Each row is a point on a landscape with many valleys, with its height.
A ball rolls from a point to whichever of its 2 nearest points has the largest drop for the distance, and stops where none of them is lower. Distance is the straight distance between rows; heights are no part of it.
karu height 8.26: [134 140 138  76 132 114 172 136 108 183  95 111 129 153 121 176 152 117
  97 138 101  95 114 108  81 140 169 105 133  70  95 121 179 158  99 150
  87 127]
Fip height 3.84: [174 135 163 131 129 109 137 147 113 101 147 129 154  81 139 154 128 149
 111 133 136 127  78 166 128  49 113  90  79 137  94 144 159 137 117 170
  76 124]
gim height 6.05: [106 158 191 138 113 110 104 168 168 126  91 132 127  67 151 131 155 121
 106 152 177 135  89 156 174 156  95  88 192 186  59 119 160 124  62 145
 106 126]
Rir height 3.15: [128 166 109 103 129 141 164 191 140 108 121 141 124 154 154 150 101 147
 116 108  97  34 125 138 124  98 173 115 154 112  98 118 122 131 150 173
 102 156]
Kaz height 7.64: [137 121 142 147  91  89 116 157 184 128  86 110 149  42 123 105 136 124
 103 194 165 194 122 130 144 183 127 127 163 171  97  81 144 102  88 163
 130  95]
lum height 2.13: [110 127 142 190 123 103 138 134 186  93 151 148 148 126 118  66 146 159
 160 137 153 181 166 134 172 128 111 139 168 187 150 153  94  56 137  91
 133 140]
nivo height 7.19: [144 106 154 165 145 102 176 146 139 127 130 145 143  82  96 117 127 145
 103 159 149 175 146 172 159 139 157 157 102 144 146 172 105 114 127  92
 108 102]
Lopu height 8.76: [147 110 128 154 133  65 100 114 139 151  91  82 162 138 117 139 170 137
 121 195 156 184 163 149 113 178 121 145 149 107 141 125 124 141 128 166
 150  85]
pobe height 7.69: [164  81 122 127 145 123  71  91 124 135 156 147 149  39 115  86 142 134
  65 155 160 177 136 177 124 154 113  95  76  89 158 132 128 131 129 115
  96 100]
firu height 3.71: [143 132 121 152 135 133 133  86  56 134 128 118  96  87 145 123 108  94
 165 144 152 178  92 164 138 138 147 149  77 137 212 108  86 134 145 162
 162 120]
leti height 3.27: [137 130 122 110 150 120 116 118 141  57 167 138  90  92  80 118 126 137
 144  93 127 114  85 119 136  58 104 167  59 178 134 138 119 131 143 123
 116 121]
vini height 5.44: [140 102 118 117 147 135  90  89  55 127 132 120 111 135 132 148  92 125
 167  68 120 142 129 126 121  98 127 158  82 114 139 183 117 127 142  94
 121 135]
kor height 5.93: [146 126 173 151 150  96 110 144 158  97 144 101 114  55 146 147 131 131
  93 134 146 162  62 131 127 112 134 157 135 177 108 140 146 128 107 102
 159  95]
Mup height 4.53: [109 103 135 141 114 126  90 115 165 106 119 157 156  91  91  77 115 155
 112 171 142 163 147 154 176 175 129 129 134 126 108 112 120 127 119 133
  90 154]
rog height 3.35: [133 110 129 151 109 163 113  70  68 102 129 164 115 124 119 141 125  97
 176 115 164 167 116 137 151 108  98 137  67 131 191 144  57 139 174 177
 138 111]
Sube height 4.90: [124 119 170 168 130  92  70 101 169 151 132 108 165  93 107 107 178 178
  82 138 178 152 158 142 147 170  92 156 174 134  76 162 162 117 109  85
 147 112]
Mil height 5.09: [112 120  53  76 118 179 149 178 134 140  96 160  62 184 145 155  34  81
 183  84 130  97 126  84 151 121 133 142 136  78 123  97 115 140 141 116
 154 146]
Mog height 8.09: [170  78 130 113 148 100 138  97  59 163  94 117 149 139 106 148 114  95
 122 175 156 168 150 131  94 182 135 130 105  74 175 139  96 180 126 136
 137  98]
zevif height 5.90: [117 128 131 116 145 127 111  87 108 139 104 120 123 127 139 144 144 146
 122 111 112 108 115 110  85 150 111 123  94  55  91 131 144 122 124 130
 124 105]
Delag height 8.74: [139 133 155 114 151  69 163 170 138 181  87 114 109 121 129 174 194 125
 106 163 141  87 139 113 105 165 157 104 165  92  84  91 181 167  77 131
 127 105]
lik height 7.46: [ 85 145 141 129 125 106 131  99 132 154  92 104 146 177 120 178 173 141
 164 162 112 144 114  99 131 180 120 100 187  96  99 108 158 120 111 143
 116  94]
sazul height 5.65: [115 167  78 159 138 164 100  81  86 176 156 154 109 150 125 107 110  90
 195  75 129 111 137 138 165 159 103 147  87 134 185 160  86 138 162 100
 159 154]
fup height 5.74: [131 192 122 135 132 134 107 161 136 136 118 100 128  73 112 130 118 133
  91 124 147 125 100 152 161 117 110 139 104 173  58 107 146 152 118  97
 153 162]
kad height 4.72: [ 85 114  93 140  89 173 168 159 109 169 186 153  90 162 134 136  71 104
 197 105 105 136 136 107 180 102 128 132 125 102 155 104 108 143 121  95
 176 120]
debe height 8.37: [162 107  94 129 153  76 115  85  65 154  85  86 147 111 159 129 135 110
  96 188 153 188 118 150 100 184 143 130 127  84 167 105 118 156 117 157
 152  92]
bizig height 3.47: [150 160 137  95 134 139 137 157 110 104 144 146 137 119 160 150  97 156
  74 102 118  66  97 153 122  72 159 113  93 110  84 134 156 148 135 191
  73 147]
Bep height 3.54: [113 103 107 101 128 114 118 123 134  91 118 136  93 130 106 138 123 156
 116 113 131  99  57 134 125 100 105 146  54 119 122 118 140 162 150 143
 124 131]
Donu height 3.03: [ 92 140 110 100 103 123 153 164 186 109 179 162 127 228 116 141 123 154
 140 128 103 115 124 105 135 147 160 115 185 140 128 111 151 111 150 100
 134 142]
lag height 6.13: [171  78 154 120 111  74 118 118 124 158  72 111 151 103 132 126 118 117
  57 219 162 177 150 114  82 142 106 102 117 118 180 108  80 127  96 155
 116  96]
mekab height 5.47: [110  66 140 146 109 129 171 109 107 133 127 135 130 164  78 138 138 122
 160 123 138 153 182 129 157 159 137 150 169  97 175 166 124 155 131 117
 136 110]
todub height 1.44: [ 89 184 163 108 112 129 119 164 201 134 156 144 121 154 142 121 141 149
 117 153 102  61 120 124 142 172 101  97 192 156  85  83 154 107 120 108
 137 130]
Zulor height 5.51: [135 128 172 166 127  89  88 127 170 117 117 122 134  41 108 115 141 135
  84 142 172 178  96 117 138 165  88 176 146 169  82 147 150 119 112  82
 154 109]
Bidoz height 3.48: [109 107 106 160  86 124  98  79  56 119 127  57 129 104 161 118 146 146
 153 143 169 183 118 155 143 146  74 132 111 151 137 110 103 112 163 155
 131  69]
bobet height 2.21: [104  90 107 157 131 139 127 102 128 126 127 138 160 118 104  58 175 124
 136 114 173 212 187 110 119 126  96 127 134 160 200 170  87 108 119 145
 130 156]
taf height 5.41: [101 129 136 123 132 143 123  88 124 166  90 146 139 101 117 106 115 153
 128 145 125  88 125 121 137 185  96 152 121  53 105 132  99 137 123 144
 121 113]
Linid height 4.25: [ 93 123 137  87 139 135 149 165 180  95 120 124 104 138 126 131  91 128
 120 103  92  44 127  95 119  95 101 163  90 147  77 109 147 141 126 105
 125 147]
Puzen height 1.45: [143  46 203 124 116 122 114  70 116 114  96 134 128  97 108 108 130 123
 110 160 160 191 179  86  89 138  97 150 106 146 191 181  88  89 139 131
 123 100]
Tusu height 3.86: [135 170 166 112 140  93 136 156 140 121 144  79 139 185 119 156 153 108
  93  98  98  62 159 138  80 139 176 113 156 149 114  97 175 135 149  93
 148 145]
fisug height 5.73: [124 163 122 116 139 141 131 135 120 118 144 100 142 206 174 149 104 131
 161 105  91 136 135 117 126  94 135 107 181 114 100 145 119 113 150 121
 139 157]
diso height 5.40: [ 99 175  75 113 111 168 128 133 148 166 152 128 107 191 128 137 113 139
 158 136  74  90 102  80 181 147 159  95 171  62 127  88 163 154 131 126
 146 112]
Rison height 3.37: [146 128 162 118 126 139 182 171 128  71 196 113 105 111 110 119 122  92
 105 102  81  53 123 129  97  82 176 145 114 175 149 127 149 130 163 110
  98 155]
guzis height 2.30: [121  88 172 173 106 129  68  74 120 117 101 137 103  83  77  77 123 109
 126 141 170 191 156 105 128 149  95 173 111 142 181 149  55  96 136 116
 161 129]
Goz height 5.04: [113  90 109 106 114 184 157 151 136 107 184 176  84 183 136 135  99 101
 174  58 101 110 142 121 132 107 123 121 147 125 141 143  98  99 173 123
 140 138]
Fam height 2.14: [138 126 119 124 143 133 182 169 113 100 119 125 133 193 136 128 126 121
 115 147  88 107 119 162 110 131 177  99 189  93 120 119 184 173 127 147
 125 154]
rokiz height 4.42: [146 100 108 146 121  81 123 158 101 118 135  92 122 108 151 137 137 111
 130 142 132 201  99 152 110 140 165 149 147 148 156 103 134 155 122 142
 187  81]
keba height 7.94: [119 113 138 120 106 127 164 140 130 151 114 117 163 179  93 178 170 156
 132 138  99 115 136 113 111 161 142  90 150  90 106 148 178 151 108 137
  92 104]
Tir height 3.90: [147 161 134  76 142 172 160 179 171 100 147 135 100 198 161 149  94 115
  99  87  87  38 161  95 101  87 152 132 146 136 140 117 142  82 195 100
 119 144]
sabe height 3.96: [111 176 103 124  96 156 166 135 132 145 112 147 147 107 156 158 124 153
 139 136 118 114  90 100 145 119 129 113 123  72  93 124 117 121 109 197
 116 128]
vel height 6.91: [153  81 166 131 117  69 125 122 151 168  91 118 169 102 127 131 109 149
  62 215 186 187 176 112 117 161  93 135 128 120 160 159 132 144  84 106
  97  95]
Bifuv height 4.46: [129 151 161 153 133  96 125 181 158  95 136 114 151 154 157 152 166 164
 110 119 140 119 104 182 142 108 125  88 178 171 110 171 160 122 123 136
 116 126]
Bovu height 0.81: [130 124 157 137 158  81 177 133 133 135  52 126 150 113 152 136 118 130
 118 183 133 131 133 105  87 146 112 161 135 138  96 125  96 160  76 142
 159 136]
gopi height 5.60: [137 150  87  94 158 153 165  90  78 158  61 119 124 149 132 150 101 114
 164 111 121 130 105  82 113 172 133 159 128  62 134 138 106 155 115 151
 147 124]
Nof height 5.01: [ 97 132  71 121 106 175 163 141 106 190 175 129 129 183 124 122 104 123
 194 126  78  98 144  87 187 129 143 129 160 107 129  85 131 138 114  94
 142  97]
sukot height 4.52: [ 76 151  88 157  78 151 121 137 149 135 140 153 140 131 140 130 117 181
 157 149 119 124 127 138 178 121 101 133 138 117 101 114 101 100 130 179
 110 125]
Lisi height 2.61: [186 129 145  88 165 116 116 136  80  85  79  99  90 151 148 128 118  77
 111  94 103 124 101 143  87  55 199 109 143 116 148  96 168 173 127 151
 131 175]
mib height 4.03: [ 91 121 166 164 131 111  89  91 159 150 134 109 164 125 111 118 142 153
 140 162 143 119 175 119 138 174 108 140 169 109 109 115 141 128 134 108
 147 111]
Laliz height 4.87: [123 197 135 144 137  94 112 182 156 146  93 100 100  83 129 114 150 114
 113 152 149  99  90 117 153 156  92 120 149 178  43  56 164 158  95 108
 153 138]
loniv height 5.10: [148  75 187 110 132 119 127  82  96  75 108 113 111 108 179 143 109 106
 146 134 103 157  97  93  89 103 145 153 171 144 163 160 129 124  90 133
 136 123]
Gerat height 6.93: [130 137 183 155  59 126 132 147 179  92 102 103 151  56 152 133 132 145
 103 174 149 157 108 131 146 171  98 101 152 201  93 117 151 104  72 145
 122 136]
Tomer height 6.77: [133  98 121 115 133 164 167 108  91 170 127 164 123 126 126 163 102  71
 139  73 103 114 133 118 103 148 159 150  74  69 167 165 105 161 118 126
 121 121]
Dipo height 4.60: [117 115 134 138  95 113 109 120 118 130 111 130 179 143 137 140 138 135
  90 172 111 171  92 142 104 136 137  89 116 127 135 135 106 141  96 180
 126 120]
Sasal height 4.94: [109  97  99  89 107 171 127 164 127 122 149 165  72 190 142 186  55  85
 185  70 102  97 131  78 139  73 117 157 121 120 134 129 115 112 145 113
 139 141]
zeret height 4.16: [161 138 157 119 149 126 149 107 100  97  95 117 125  82 174 143 108 154
 128 145 132 123  56 147 118  48  99 107  99 129  99 149 120 127 125 180
 110 110]
bekap height 3.24: [186  90 178 109 127 138 176 154  85  91 171 125  93 112  82 126 126  71
 124 126 105  99 113 165 116  51 202 159 119 159 186 145 138 146 120 127
  95 136]
lov height 5.12: [ 92 151 182 157 132 102 114 166 179 142 125 106 126  94 138 141 173 153
 108 138 155 129 105 163 154 163 129  82 187 156 103 132 184 127  92 123
 127  89]
nesu height 2.88: [155 131 192 133 124  59 131 125 151 132  62 137 162  84 152 147 150 136
  88 188 173 133 124 123  79 157 114 136 167 171 102 144 132 127  66 132
 130 131]
vobig height 2.83: [ 75 124  74 159 113 151  99  93 140 141 149 150 118 156  83  69 155 167
 186 142 154 130 161 117 171 159  69 145 129 123 141 113  99  89 155 100
 136 118]
Gep height 3.52: [147 159 121 111 131 194 170 164 158  98 213 136  86 120 124 125 105 103
 131  80 104  77 136 112 121  57 146 126  82 138 133 122 124 111 179 116
 117 139]
Vofaf height 2.95: [121 120 122 131 162 143 133 164 139 108 195 157 119 142 130 102 117 143
 154  61 132  94 154 134 163  66  81 155 130 194 120 151 116  90 169  60
 131 159]
liti height 4.23: [208 105 219 127 136  83 123 126 167  84  78 132 162  69 136 137 127 115
  77 207 147 136 112 121  86 133 122 136 137 184 162 163 112 108  81 119
  85 115]
lazi height 5.81: [112 170  39 147 147 191 128  67 111 148 167 155 120 151 143 124 127 119
 202  56 134 107 109 125 155 125  73 115  94 104 174 161  99 129 175 150
 139 147]
pob height 6.79: [ 93 152 119  99 124 113 121  91 111 182  80 116 140 205 101 162 133 140
 168 134 104 120 135  69 135 193 162 128 194  66  82 111 145 147 117 135
 125 123]
kopak height 8.72: [127 149 110 182 104  98  86 114 126 157  84  79 149 120 102 112 154 136
 149 197 143 172 141 152 130 170 111 110 119 139 143  63 109 111 150 150
 154  86]
fivi height 3.79: [101 127  66 132 117 158 128 129 129 117 133 137 100 127  98 130 109 130
 147 106 116  79 111 138 152 137  99 136  56 108 125 136 137 143 143 141
 110 115]
Logik height 1.79: [126  95 163 184 127 143 125 109 141  96 157 152 149 104 120  74 134 161
 130 125 152 187 164 144 146 108 120 139 151 161 174 189  75  94 137 136
 135 147]
Ruf height 6.92: [152  71 158 129 107 152 173 114  59 139 117 156 144 141 111 172 109  66
 143  97 117 163 133 127 118 107 167 150 106 119 198 199  94 148 120 132
 115 117]
semus height 5.32: [154 106 157 117 118 102 130 127 108 154  92 116 165 111 151 159 150 124
  49 193 135 144 103 141  80 135 107  73 119 120 121 125 100 159  57 151
 127  97]
lus height 5.24: [ 90  78  93 119 115 156 155 109 129 135 171 173 139 175  93 133 125 111
 194 101 115 126 177 114 166 162 139 130 183  83 168 156 104 121 141 112
 104 117]
Dufef height 7.65: [134  77 171 132 116 100 147 116 120 165  91 130 170 129 112 148 105 123
  93 169 136 159 161 110 111 164 126 167 112 104 173 177 109 170  92 114
 136  99]
suvu height 5.86: [147 109 110 118 109 149 161 140  95  93 165 116 151 210 145 164 100 106
 172  96  96 160 113 131 127  71 115  98 157 147 140 183 121 133 140 145
 128 154]
zagi height 3.05: [139 114 144 151 105 145  73  94 135 103  96 133 144  70  97  78 102 106
  94 185 159 184 111 122 137 145  86 146  69 163 155 128  57 115 130 162
 132 142]
zopu height 3.10: [213 106 152  91 178 118 161 146  88  86 136 123  81  92 128 106 127  79
 112 138 117 108  83 161 111  29 184 129  99 121 172 135 140 165 119 130
 102 122]
keza height 7.99: [120 135 138 148 138  84  79 118 123 152 155 110 145  89 111 141 199 143
 123 130 147 136 151 184 107 173 160 117 101 128 119  93 142 125 127 125
 143  79]
kofe height 7.81: [187  60 126 105 143 125  82  87 129 105 157 157 138  39 101  87 141 112
  72 155 173 214 128 141 140 108  76 112  82 151 157 158 105 110 118  99
  91 109]
sute height 2.77: [109 137  77 104 144 129 107 151 126 140 191 152 117 188 124  88 136 163
 147  84 129  76 194 136 175 113  97 140 135 151 111 119 128 113 186  58
 135 156]
Gote height 7.82: [171 101 109 163 155  78  79 112 130 144 145 118 163  66 108 134 184 135
  99 143 169 170 169 179 113 149 137 115  88 109 165 121 136 115 140 129
 120  79]
Mim height 3.36: [104 200 165 127 117 120 101 183 191 155 123 116  96 116 122  99 128 107
 113 148 145  45 124 119 150 181 119 105 181 179  38  63 178 143 109  92
 151 136]
nulep height 8.89: [113 173 110 139 152 116 139 121 162 138 101 138 106  84 107  98 134 124
 134 145 136  72 127 135 127 175 152 153 130 112  76  43 152 124 118 100
 160 156]
Gazon height 4.04: [120 118 105 159 137 134 114 109  78 129 158 117 101 111 147 114 104 101
 154 118 145 191 114 148 152 144 149 146 129 144 176 118 102 164 128 131
 190 116]
gebe height 2.84: [137 194 102  89 116 142 152 198 124 133 114 100  99 173 136 141 111 135
  56  88 102  47 139 131 121  81 193  78 156 130 116  94 173 143 162 138
  99 169]
sefe height 5.31: [136  68 147  92 143 108 119  81  49 111 108  88 105 137 144 172 104 101
 168 100 116 172 117 116 115 128 162 137 138 108 137 158 141 116 121 106
 131 128]
tel height 3.46: [110 166 138 120 128 140 181 171 153 112  97 153 130 129 181 151 110 146
 137 136 105  80 123 112 101 119 147 136 154 109  90 136 106 110 112 173
 126 156]
regi height 5.27: [100 131  59  82 129 179 145 119 101 155  82 135  86 172 138 174  55 102
 201  85 112 112 114  91 147 161 111 159 138  75 115 131 109 137 139 137
 147 133]
tubu height 3.69: [125 193  89 114 135 129 113 160 120 158 116 135  69 154 184 118 106 152
 137  94 127  86 120 156 145 105 158  87 123 113  76  30 171 108 151 117
 145 172]
sesol height 2.47: [130 166  89 101 138 143 176 184 125 135 132  99 114 223 114 139 120 110
 123  89  99 108 143 139 128  97 175  84 146 104 116  97 178 151 155 106
 121 137]
kilu height 4.01: [102 118 105 106 113 144 132 158 174 114 137 135 138 121  99 139 114 152
 131 112 107  60 144 119 163 143  89 158  95 120  79 136 137 119 143 124
  94 123]
temo height 4.00: [153  97 125 159 109 110  84 102  65 109  97  68 135  79 168  95 116 123
 124 163 158 152 138 171 112 127  75 147 112 159  98 102 114 131 130 144
 132  91]
lebep height 3.41: [ 81 135 134 142 111 105 115 120 157 131 158 142 166 187 111 156 139 147
 114 124  94 131 126 114 118 141 167 124 146 149 131 137 112 113 126 122
 122 156]
bup height 2.86: [188 142 165  96 177 119 110 141 102 101 109 109 113 113 135 116 139  78
 101 132 100  89  96 121  75  67 185 147 130 147 149 115 131 183 110 149
 138 157]
Tazu height 7.45: [154  85  92 143 155 118 117 137  98 122 167 100 147 135 119 117 158 132
 104 108 136 166 131 156 117 120 155 123 113 123 174 170 160 177 126  93
 150 116]
nok height 3.09: [131 144 121 132 167 129 106 127 129  94 167 126 122 124 109 121 151 135
 123  50 128  72 136 128 131  71 121 150  84 165 121 154 141 115 156  88
 100 147]
Bug height 5.97: [116 165  56 144 124 202 141  94 132 123 183 202 143 102 138 127 145 111
 190  57 161 102 146 129 136  89  64 150  98 131 173 157  60  98 163 167
 121 156]
rifep height 5.53: [126 122  95 134 149 151  93 107  75 141 149 147 116 160 128 134 103  95
 167  47 125  98 162 156 158  92 117 140 100 135 160 180  95 138 149  93
 135 151]
supa height 4.67: [105 169 108 151 118 156  80  74 123 159  86 145 119  83 128  79  98 138
 134 163 133 112  92 134 158 187  83 152 107  98 114 113  94 138 119 144
 120 138]
ruka height 6.02: [123  77 120 140 131 149 131 101 120  60 195 153 163 118 128  97 153 136
 160  82 142 145 138 128 123  52  52 127 117 186 143 155 114 117 121 165
 110 168]
Fipu height 6.33: [122 123 146 145 119 124 154 125 129 128 130 127 120  71 143 138 128 162
 110 142 150 173  74 129 138 128 122 124 105 131 101 115 145 127 100 125
 141  98]
gav height 4.50: [109 131 130  99 148 143 126 170 131 109 121 115  73 187 133 116  77  94
 139 115 100  64 168 109 119 117 130 157 105 135  96  79 151 140 151  85
 159 154]
fozuv height 4.29: [107 186 100 151 135 106 177 147 136 186  93 114 102 146 144 124 161 146
 162 169 115 121 114  84 111 149 124 132 163 115  82  79 124 137  91 148
 173 132]
toki height 7.55: [157  78 110 125 138 141  97  93  98 132 182 138 138  93 121 119 144 120
  96 111 135 135 128 168 123 123 152 115  76 117 177 156 135 158 119 122
 121 136]
Kago height 4.39: [ 88 123  92 146  88 141 130 132 128 132 178 131 102 124 123 101 106 122
 163 124 135 176 126 132 173 141 122 135 104 148 163  81 121 136 132 111
 183 128]
Fitak height 2.99: [112 158  49  92 146 183  97 157 132 169 198 180 125 189 167 119 100 148
 164  72 124  70 165 135 169  92  94 144 121 115  88 116 125  91 174  98
 125 137]
reka height 5.13: [ 98  77 110 109 100 165 174 139 153 103 149 181  98 179 144 141  97 120
 204 112 118 129 155 126 157 144 130 127 174  93 149 147 106  89 157 127
 113 154]
Nes height 3.80: [129 126 120 137 103 155  78  73 119 138  94 155 139  57 124  77 100 136
 104 168 167 180 100 157 151 182  91 127  94 133 114 103  91 121 115 162
 105 146]
fisu height 6.10: [110 170  98 102 148 133 156  94 122 180  72 130 126 186 121 142 120 107
 167 138  90 102 133  83  94 176 154 155 161  45 117 111 135 173  97 160
 149 158]
Nufo height 8.23: [117 150 146 174 101  94  81 146 177 152 105 105 172  78  99 117 174 143
 137 187 160 173 158 149 152 176 129 100 160 171  98  76 134  85 118 144
 129 100]
Bofom height 2.59: [131 140 125 136 121  99 206 135 149 143  72 132 148 111 140 106 157 139
 143 199 123 116 131 101  91 168 138 127 148 146  92 110 130 163  72 149
 127 139]
Puba height 3.26: [ 90 112 120 162 130 117  90  75 152 143 141 139 155 136  67  99 158 130
 150 134 137 114 188 133 113 163 108 150  87 120 139 120 110 102 149 109
 117 134]
pov height 2.98: [164 139 191 123  80 116 131 142 178  87 163 162 193  89 108 134 154 139
  42 141 150 145 114 148 128 123 145  93 124 168 125 193 126  80 107 126
  55 144]
bafa height 7.33: [152  96 131 163 149 101 154 150 121 119 162 144 168 118 104 112 180 157
  91 132 151 163 161 162 134 115 165 140 134 137 168 200 136 132 136  90
 117 106]
loro height 6.34: [115 191 101  98 171 147 101 101 126 154  67 128  85 164 145 145 108 120
 135  59 109  98 114  83 107 133 153 138 109  83 104 110 152 115 147 110
 164 156]
sil height 4.83: [145 148 112 145 145  93 154 174 130 143 114  88 125 114 172 142 155 132
 124 145 125 168  98 157 116 130 175 112 183 116 115 106 180 153 109 139
 164 118]
pekas height 2.17: [156  69 181 113 122 121 105 101 173 127 136 149 175 115 100 115 155 144
  67 149 136 188 174  76  83 120 108 134 101 147 198 210 120  78 124 113
  84 128]
Meb height 8.44: [102 166 131 150 137 114 116 108 128 170 125 111 128  91 111 133 171 132
 139 150 110  88 142 153 111 190 155 110 126 118  78  58 160 151 103 124
 138 107]
div height 4.68: [216  67 212 129 151 103 152 113 140  94 110 134 126  69 160 117 130 110
  93 181 137 152  90 133  89  94 111 123 145 143 174 162 108 104  85  87
 102  78]
sige height 3.56: [141 172 162 107 148 131 134 156 135 112 160 109 119 116  98 131 137 119
  74 103  88  61 136 146  94 129 176 121  92 162 114 105 153 140 160 108
 116 145]
sege height 6.85: [138 135 133 160 141 101 167 131 144 152 136 112 136  78 108 113 136 163
 108 175 148 207 106 148 157 150 138 150 122 126 141 140 124 149 123 115
 141  71]
pabu height 6.09: [107 125 114 128 120 150 100  95 159  66 197 183 154 106 132  80 153 151
 138  92 145 138 127 118 128  73  62 137 131 183 115 146 107  63 131 128
 112 173]
gepul height 4.86: [ 95 111 100 138  78 156  95 106 165 101 151 154 155 102  88  91 113 176
 123 135 146 140 152 136 169 140  83 125 101 143 104 128 104 104 132 160
  82 154]
tobub height 5.33: [ 85 171  96 126 114 118 135 165 155 163 117 143  90 172 140 126 148 134
 164 155  89 114 100  79 160 152 146  82 189 112 109  48 150 120 107 151
 154 117]
dorip height 2.64: [ 87  96  82 154  93 145  95  83  83 130 129 114 123 115 109  83 165 152
 143 104 173 210 192  98 137 126  64 115 118 160 196 150  89  86 162 170
 130 139]
mulit height 3.00: [105 109 115 170  92 131  92  85  82 110 116 107 127 107 123  96 131 126
 163 133 181 206 131 131 145 120  75 126  84 152 185 138  73  89 180 171
 111 112]
Lesa height 4.18: [143 146 161 156 152  92 127 158 134 119 104 132 165 120 140 163 167 157
  79 137 126 138  67 187 135  92 135 113 125 143  99 165 123 117 112 135
  97 128]
vib height 2.62: [156  97 170 124  93 123 136 125 162 119 154 153 195 116  95 145 155 149
  50 149 117 150 134 111  94 140 130 123  99 159 151 191 124 115 113 128
  77 121]
Bazi height 4.24: [128 159 135 109 160 112 101 139 140 146  99  81  97 180 127 118 121 113
 120 102  96  70 171 115  98 115 156 135 108 132  81  76 190 157 142  87
 168 155]
vamar height 2.38: [175 116 148 103 122 130 164 147  81  84 128 105 124 199 125 146 105  84
 126 110 104  96 134 144  86  94 211 121 157 123 117 131 167 153 136 141
 107 168]
Parir height 6.15: [105 185  99 115 130 150  78 110 112 161 107 127  88 132 165 148 123 132
 131  77 126  65  78 116  98 123 128 111  81  77  88 126 155 119 140 145
 138 142]
Laf height 2.44: [ 99 112 109 156 133 111 130 126 176 113 169 142 131 168 103  80 159 161
 176 147 123 135 167 134 180 134  85 130 168 155 136 130 113 106 152  85
 134 132]
sema height 6.65: [153 104 140  76 157 165 180 121 106 126  97 136 111 137 121 178  82  81
 128  70 108  97 142 111 103 127 189 150 100  64 137 145 133 153 137 122
  99 150]
lelet height 5.95: [130 100 107 137 105 158 134 110 114  86 208 129 153 149 140 128 131 137
 148  93 108 120 132 144 132  60 100 111 104 149 137 167 131 134 146 158
 108 144]
vuza height 5.22: [131 171 134 119 178 108 126 161 114 152  73  88 115 130 167 126 148 131
 111 123 111 141 114 118 110 105 166 117 157 104  94 119 168 155 116 114
 186 136]
fope height 3.98: [ 85 139 148 152  88 123  84 113 138 129 141 106 161 162 144 141 132 145
 128 161 112 168 106 126 116 139 106 110 162 150 136 129 119 122 111 172
 150 148]
Bez height 3.32: [113 176  59 112 132 150  94 146 110 176 142 134 115 194 175 136  90 142
 169 104  98  80 140 141 165 110 136 110 133 107  87  62 150 108 146  90
 122 146]
keb height 2.46: [ 81 169 152 107 121 123 145 190 193 126 166 134 105 164 119 155 156 160
  96 113  97  49 112 105 129 133 135  94 183 136 108 109 157 105 160 115
 125 133]
gat height 5.56: [128 137 136 130 175 137 144 122 121 136 124  89 117 171 141 113 115 125
 150 113 106 142 118 123 130 127 145 133 142 117 112 139 142 131 157 107
 172 131]
Voz height 3.72: [142 187  87  77 131 211 162 190 173 119 146 137  88 168 160 140  83 108
 130  83  97  64 158  97 121  72 160 135 104 125 120  92 124  94 176 131
 137 135]
dek height 4.88: [197  63 186 107 135 121 144 103  86  93 144 129 132 107 156 139 124 111
 103 145 108 148 104 128  89  78 146 113 130 116 172 175 111 112 108 114
  93  91]
kogo height 6.51: [140 162 107  73 159 172 145 124 121 130  82 117  90 148 137 140  93 115
 110  42  89 105 124  94  97 105 180 112 109  86 135 127 159 142 148 125
 130 155]

For each start below, name the point where the ball stops.
loro => Puzen
sazul => Bovu
Linid => sute
Mog => todub
Nof => Logik
ruka => Logik
karu => Sasal
bafa => Logik

Call two points neighbours if one is among the 2 nearest of the other. Go from one point of each pair to the other, from neighbour to neighbour, staying as low as possible. Name the highest point that can't be avoided.
Puzen, Rison => Lesa
Logik, Bovu => diso
Fam, sute => gav
Bovu, todub => Fipu
